Each row is a point on a tangle of strands that fork, close into loops and nearly touch. The rows are in no order.
Points whose rows are less than 86.2 apart are linked; no others are. Some points are linked to none.
Voz: [-11.4  32.6  80.0 -10.8   2.5  31.4  26.7 -50.6 -19.4 -23.5   5.5  -3.9
 -65.6  25.5 -10.9  27.7  -5.5   2.1   5.6 -22.9]
ror: [-21.5  -2.2  34.6  17.7 -39.0   1.5  35.2 -31.5 -31.2  11.9 -24.0  -8.1
 -17.3  16.6  33.6  36.7 -21.2   5.9 -38.6   2.9]
Mek: [ 31.3 -15.2  -3.1 -22.8   5.2  32.7 -26.4 -67.6 -25.4 -35.1  27.1 -20.2
 -13.6  27.8  21.1  26.4  29.5  -8.5  14.7  -8.4]
lifef: [-10.9 -12.0  51.8   6.8  -8.3  27.7  14.0  14.3 -27.2 -26.7  -5.2 -18.9
 -37.8  23.0  11.6  34.7  38.4  31.5  12.6  39.3]
soru: [-44.7  -3.0 -41.4   3.5  38.0 -46.7 -36.3  47.5  56.3  -4.9  44.9 -12.6
  34.6  39.1 -12.6 -11.1  -2.5  -6.0  12.7   3.7]
Riv: [-14.6  26.1  62.5  -7.8  -4.4  28.9  19.3 -50.9 -37.4 -29.3  19.4   4.4
 -36.7  18.4 -10.7  13.8  26.2   5.2  31.3 -14.6]
komok: [ -9.5  25.2  29.4  12.3 -22.9  14.2  54.8 -72.2 -24.4   1.0  11.9 -14.7
 -50.5 -11.9 -10.3  35.5 -16.3 -17.2 -25.7  26.0]
dez: [-10.0 -35.3  -3.2 -15.0 -24.5 -27.5   0.0  73.1  -7.5  42.6   1.8  10.9
  64.0   4.5 -16.9 -16.2 -11.3  31.4 -11.0   5.2]
zan: [  4.3  21.4  68.7   6.9   3.2  31.2  41.1 -27.5   5.5 -20.2 -17.3 -13.9
 -89.1  11.2  -4.4  31.1 -17.6   1.6 -13.3   3.9]
lirag: [ 12.3   8.5  59.8 -13.3  10.7  -1.6 -29.7  35.0  21.7 -36.7 -21.8  -1.9
 -20.6  13.5   9.1  -6.7  56.2  -3.4  64.6 -21.2]
Tav: [ -0.6  32.5   6.9 -28.8  -8.8 -11.9   7.9  11.5 -44.5 -28.5  15.9  29.3
  40.0  -4.8 -17.6 -50.1  26.7  35.0  35.6 -22.2]
belor: [ 12.3  -4.1 -51.9   5.1  -6.1   5.7  23.0  21.7 -22.9  19.6   9.3   7.9
  16.1 -43.4 -25.3 -41.4   1.5  17.4   5.9  48.8]
gikif: [ -2.2 -40.2 -25.5  -3.0  -4.4  -2.8 -11.0 -14.4 -13.7  37.4  -5.7  -2.8
  39.6  37.8  24.8  27.5 -38.5  22.0 -54.6 -10.3]
vulod: [ 15.9  -2.1 -44.2   5.6 -11.5  26.0  29.3 -31.8 -43.9   8.8  30.6  11.3
   8.0 -24.6 -14.7 -16.8   7.8  15.4   1.8  44.6]
boz: [-43.2 -29.1 -28.4  -7.3  13.8 -33.1 -36.7  74.8  56.4  11.3  52.7  -6.8
  36.7  53.4 -22.7   6.4 -12.1   6.0   9.1  -7.1]
gutes: [ 38.0 -17.0 -38.7  14.4  -3.9  30.8  21.9 -46.7  -5.5  -7.5   9.5 -19.6
 -37.8 -21.1  10.2  13.9  14.1 -10.0 -15.5  55.4]
pel: [ 43.3 -16.4 -21.9   7.5  14.3  23.1  -3.4 -38.2  27.4 -16.4 -10.1 -25.4
 -52.7 -20.5  10.6   6.6   3.6 -35.4  -5.7  21.4]
suna: [ 13.5  12.3 -33.2  -4.5  -2.2  24.4  21.7 -68.3 -38.9   6.5  40.0  12.4
  15.1 -23.8 -21.2  -8.3   5.3  -7.4   1.7  11.0]
Lig: [ -4.3 -19.4  12.9  20.7 -29.6  -5.3  23.0   3.0  -1.4  26.4 -34.3 -10.9
  -9.5  -7.2  32.6  28.8 -13.3  -5.4 -33.3  27.2]
neru: [ -4.6 -12.6   4.8  24.3 -25.6 -14.3   8.3  29.5  25.9  46.9 -41.6   1.1
   3.7 -24.3  22.0  14.2 -26.0 -21.3 -32.2   6.4]
lezu: [ 15.4 -50.6  -4.9  -2.7   3.6   5.2 -35.0  20.4  25.5  19.1 -13.0 -22.1
  -1.1   4.1  21.7  33.6   3.7  -5.9 -16.6   9.8]
Fala: [-18.6  -0.5  -7.7  10.2 -38.0  -6.7  44.9  16.4 -50.3  31.0  -3.6  20.1
  36.4 -11.4  -7.4 -22.1 -13.6  37.4 -14.9  34.4]
Kagit: [ -9.3  32.4   9.7  16.5 -31.0  -1.7  46.1 -69.6 -24.7  20.5   3.8   6.4
 -16.8 -22.0  -3.3  18.3 -31.5 -33.2 -28.7   6.3]
tuta: [ -7.1 -32.8  24.1 -30.3 -26.5 -33.3 -15.3  86.4   0.7  33.0   0.4  14.1
  67.1  21.8  -4.8  -0.8   3.7  32.4   1.2 -23.1]
dizam: [ 26.5 -33.4 -19.7   8.2  -9.7  35.5  20.5 -14.3 -24.1 -15.5  10.6 -27.8
 -21.0  -4.0  13.6  28.4  42.5  13.9   3.7  81.4]
pupe: [ -9.5 -22.4  19.3  11.0 -37.4 -18.4  -5.6  58.2  43.0  43.3 -23.3  10.2
  14.9 -21.8  11.3  15.2  -3.1 -13.6  -4.7  -8.6]
Rola: [ 23.6  11.7  20.2 -15.5  -0.3  22.6  -6.1 -50.2 -35.1 -43.7  19.1  -0.4
 -13.3  16.2   4.9   6.4  47.3   2.8  42.9  -7.1]
Betam: [ 28.9 -10.6  -3.5  -4.0  26.7   7.5 -37.5  24.4  54.5  -7.7 -11.6 -10.6
 -28.6 -23.5  -2.7  -1.5  28.7 -32.5  27.1 -13.6]
Mavaf: [  3.8  11.1 -51.9  18.2  26.3   0.7  -1.2  12.6  22.2  18.1  -6.1  12.6
   2.3 -37.1 -18.9 -28.4 -28.4 -11.7 -15.1   1.2]
Reg: [-14.3  17.0  36.6   7.8 -22.9 -35.3  -0.7  60.9  32.5  25.0 -40.3  23.1
  21.5 -28.8   4.9 -15.5  -0.3 -11.5   5.2 -36.3]
burig: [ 11.9 -46.0  38.8  -2.2 -24.2  -5.8 -26.2  23.2  44.4  16.3 -31.7 -24.3
 -15.3  13.9  39.2  47.5  19.6 -23.7  -4.4  -6.1]
ziv: [-17.3  41.3 -28.1 -15.9  62.6 -10.3 -40.7 -18.8  17.7 -48.7  29.4  12.4
  26.6  28.2  -9.0 -21.6  -4.4   5.6   7.6 -52.1]
los: [-18.4  26.1  43.1  14.5 -21.9 -27.9   4.2  14.2   1.0  10.7 -52.1  23.5
  14.2  -4.0  22.5  -2.9 -23.2  -8.4 -11.8 -46.1]
pur: [ 15.8  13.3  -3.1  10.9 -15.5  26.6  44.2 -67.5 -23.5 -15.0  21.3  -9.9
 -41.2 -17.7   0.9  18.7  18.8 -11.8   0.5  44.3]
zom: [  3.7  -1.8  48.1  12.3  -2.8  10.7  13.0   2.1  -3.6 -21.0 -22.1 -10.8
 -49.0   3.7  15.1   6.6  27.5   2.4  20.3  13.1]
Tevu: [ -0.7   8.1 -40.5   3.5  15.6  -8.6 -11.2  54.5  48.8  26.3  -1.7  13.6
  11.5 -50.9 -36.7 -37.2 -16.1 -14.8   2.5  -2.7]
bal: [ -8.6  27.3  12.1   2.4 -10.9 -10.1  13.0  16.8 -20.3 -10.5 -15.1  25.7
  11.8 -18.3  -4.7 -32.8  11.6  12.9  21.9 -11.4]
vabe: [-18.7 -52.9 -50.4   1.3  26.4  -0.7 -28.7  36.0  -7.7  16.7  41.3 -23.6
  26.3  56.6 -15.6  12.9 -17.2  29.8  -5.3  50.8]
zatut: [-35.6  18.0  61.1  11.3 -26.5  -6.8  16.7 -11.8 -24.7   0.5 -30.1  12.0
 -14.2  20.3  22.8  20.7 -22.1  10.5 -21.5 -33.0]
Kibi: [ -8.2 -12.4 -10.5   3.6 -27.3 -19.5  13.9  42.1 -16.5  44.4 -13.2  12.6
  44.8 -10.5  -3.1 -17.7 -13.5  23.3 -12.9  19.8]
nati: [ -6.6  28.3  -4.8  16.3 -33.2 -13.2  31.5 -45.3 -20.0  24.8 -15.5  23.5
   9.3 -20.5   7.7   0.5 -45.2 -25.3 -32.5 -14.4]
Fogal: [-19.6  30.4 -32.9 -15.2  43.5 -16.7 -27.4  63.0  61.3 -10.9  24.4   7.8
  18.5 -35.5 -42.2 -52.4  -1.3 -10.5  18.2 -19.9]
Piv: [ 33.6 -23.9  -1.6 -16.5  -0.1  16.2 -21.5 -58.8  -0.1 -19.0 -10.0 -33.3
 -31.5  28.7  37.4  35.1   7.4 -12.7 -13.2 -15.1]
lila: [ -2.0  21.8 -39.8 -19.3  44.5  -6.0 -27.2  37.2  13.8 -25.3  22.3   3.5
  22.6 -11.3 -37.6 -50.5   4.4  13.4  22.9 -14.7]
bol: [-18.4 -34.8  -2.2 -30.2   9.0 -29.6 -38.4  84.3  30.2  20.0  28.1  -1.9
  54.3  40.3 -17.2  10.0  -7.9  21.1  -4.3 -27.0]
Buf: [ 35.3 -21.4 -23.3  -0.2  39.1  24.4 -36.7   0.2  36.6 -19.4  -0.7 -23.9
 -38.6 -10.6   0.4   6.6  26.3 -22.1  20.4  15.3]
kun: [  2.5  10.5  23.8 -15.0 -13.4  -1.7  -1.4 -63.2 -30.2  -7.3   6.0   2.6
   9.0  17.2  16.8  15.4   2.6  -9.1  -2.8 -42.8]
Vur: [-32.9  18.0 -38.7  -1.7  62.7 -33.1 -47.5  12.4  28.7 -41.7  30.6 -12.2
  26.7  47.0   0.5 -16.5  -1.7   5.5  14.7 -17.0]
riza: [  2.5 -18.0  15.8   1.9 -13.2  31.1  16.8  21.9 -43.2 -25.8  14.2 -20.9
 -19.8   5.8   2.2  12.0  52.2  34.2  33.0  67.5]
Futi: [ 25.0 -48.6  -6.9 -13.6   9.1  15.2 -40.5 -19.7  -1.0  -8.0 -10.2 -38.6
  -2.7  40.4  44.0  48.5   3.8   3.5 -24.4  -0.3]
Kodad: [  7.7  32.7 -26.3 -29.1  22.0  -1.2  -9.1   1.1 -27.6 -32.5  28.6  27.0
  43.2  -6.1 -29.7 -50.6  11.9  27.1  26.6 -31.3]
Bel: [ 14.6 -12.3  58.9 -15.9   3.7  -9.0 -38.8  18.8  18.6 -26.8 -33.9 -11.4
  -6.4  32.7  34.7  18.1  37.3  -2.3  31.8 -35.3]
Fugo: [ -0.4  -5.5 -25.3   0.4 -10.9  -5.0   8.3 -27.6 -13.9  29.3 -10.5  12.1
  32.1   2.4  14.2   8.6 -44.6   2.4 -49.7 -25.2]
Renuz: [  8.2  -3.3  30.8   8.5  -1.9   1.9  -5.4  27.4  25.1 -12.0 -22.3  -3.1
 -32.5 -16.0   4.5  -5.3  36.4 -11.5  42.2   7.1]
tasi: [  4.2  13.0 -17.2  23.6 -18.8   2.6  35.4  27.7   2.1  20.5 -16.5  12.6
 -14.2 -57.8 -17.3 -35.2   0.2  -3.2  11.6  43.4]
Neta: [ 25.0  44.1  -9.7  17.0   1.0   3.1  23.2 -50.0  12.4  -3.7 -16.0  22.2
 -27.5 -41.9  -9.8 -28.5 -26.9 -46.1   1.1 -13.7]
Suru: [-13.8  27.7  14.1  32.2 -23.2  -4.7  34.0  20.5 -14.3   9.3 -27.4  19.4
 -18.4 -37.0  -7.5 -20.0 -16.1   0.0   1.0  15.8]
Riz: [  5.2  14.7 -34.3 -18.5  23.0  15.8  -4.3 -60.2 -27.5  -3.8  41.7  12.8
  26.8  -4.9 -20.0  -8.7  -2.9  -3.7  -3.9 -30.4]
kife: [ -3.7  45.9  19.9  29.2 -10.6   1.9  39.1 -21.5  -3.4  -5.0 -28.1  21.9
 -37.9 -32.4 -11.8 -22.3 -20.1 -20.3   6.3   6.3]
Vizuz: [-11.3 -50.4 -39.6  -3.2  15.6  -7.5 -21.4   4.6 -22.4  26.6  19.1 -12.4
  37.5  56.9   6.7  20.2 -32.9  35.0 -41.8  17.2]
soti: [ 21.0  23.2 -45.3  16.1  16.7   5.2   6.1 -31.9  22.0   4.7 -17.1  10.3
 -15.7 -42.2 -10.2 -21.6 -36.2 -31.2 -20.8  -7.2]
goza: [-37.6   0.2 -61.9  -6.9  34.3 -32.5  -2.0  58.6  19.5  13.3  34.8   3.9
  40.0   8.1 -51.4 -57.1 -30.1  16.5  -8.2  17.0]
Kozor: [  7.5 -14.2  48.4  -3.9  -2.1 -18.4 -29.1   7.6  26.5  -4.8 -47.2 -13.1
 -11.0  16.9  41.0  22.7  10.3 -20.3   4.3 -39.3]
norut: [ -2.7  28.9 -14.7 -28.8  40.5   2.7 -35.0 -53.4  -3.4 -29.1  35.0  16.7
  33.1  15.6 -14.2  -9.8  -1.6  -3.4   4.8 -66.2]

A piece is two or more points that can be reached from each other along the links. Count, over all rows, the pieces, the separate loops (a circle has one, a figure eight two, a Y none), the forks (points with three links) and the tips (points with one).
pieces -> 3
loops -> 3
forks -> 3
tips -> 3

How many points has the smallest loop of links through each point below? Write none if it is on no loop.
Tevu -> 11
Lig -> 7
Buf -> 9
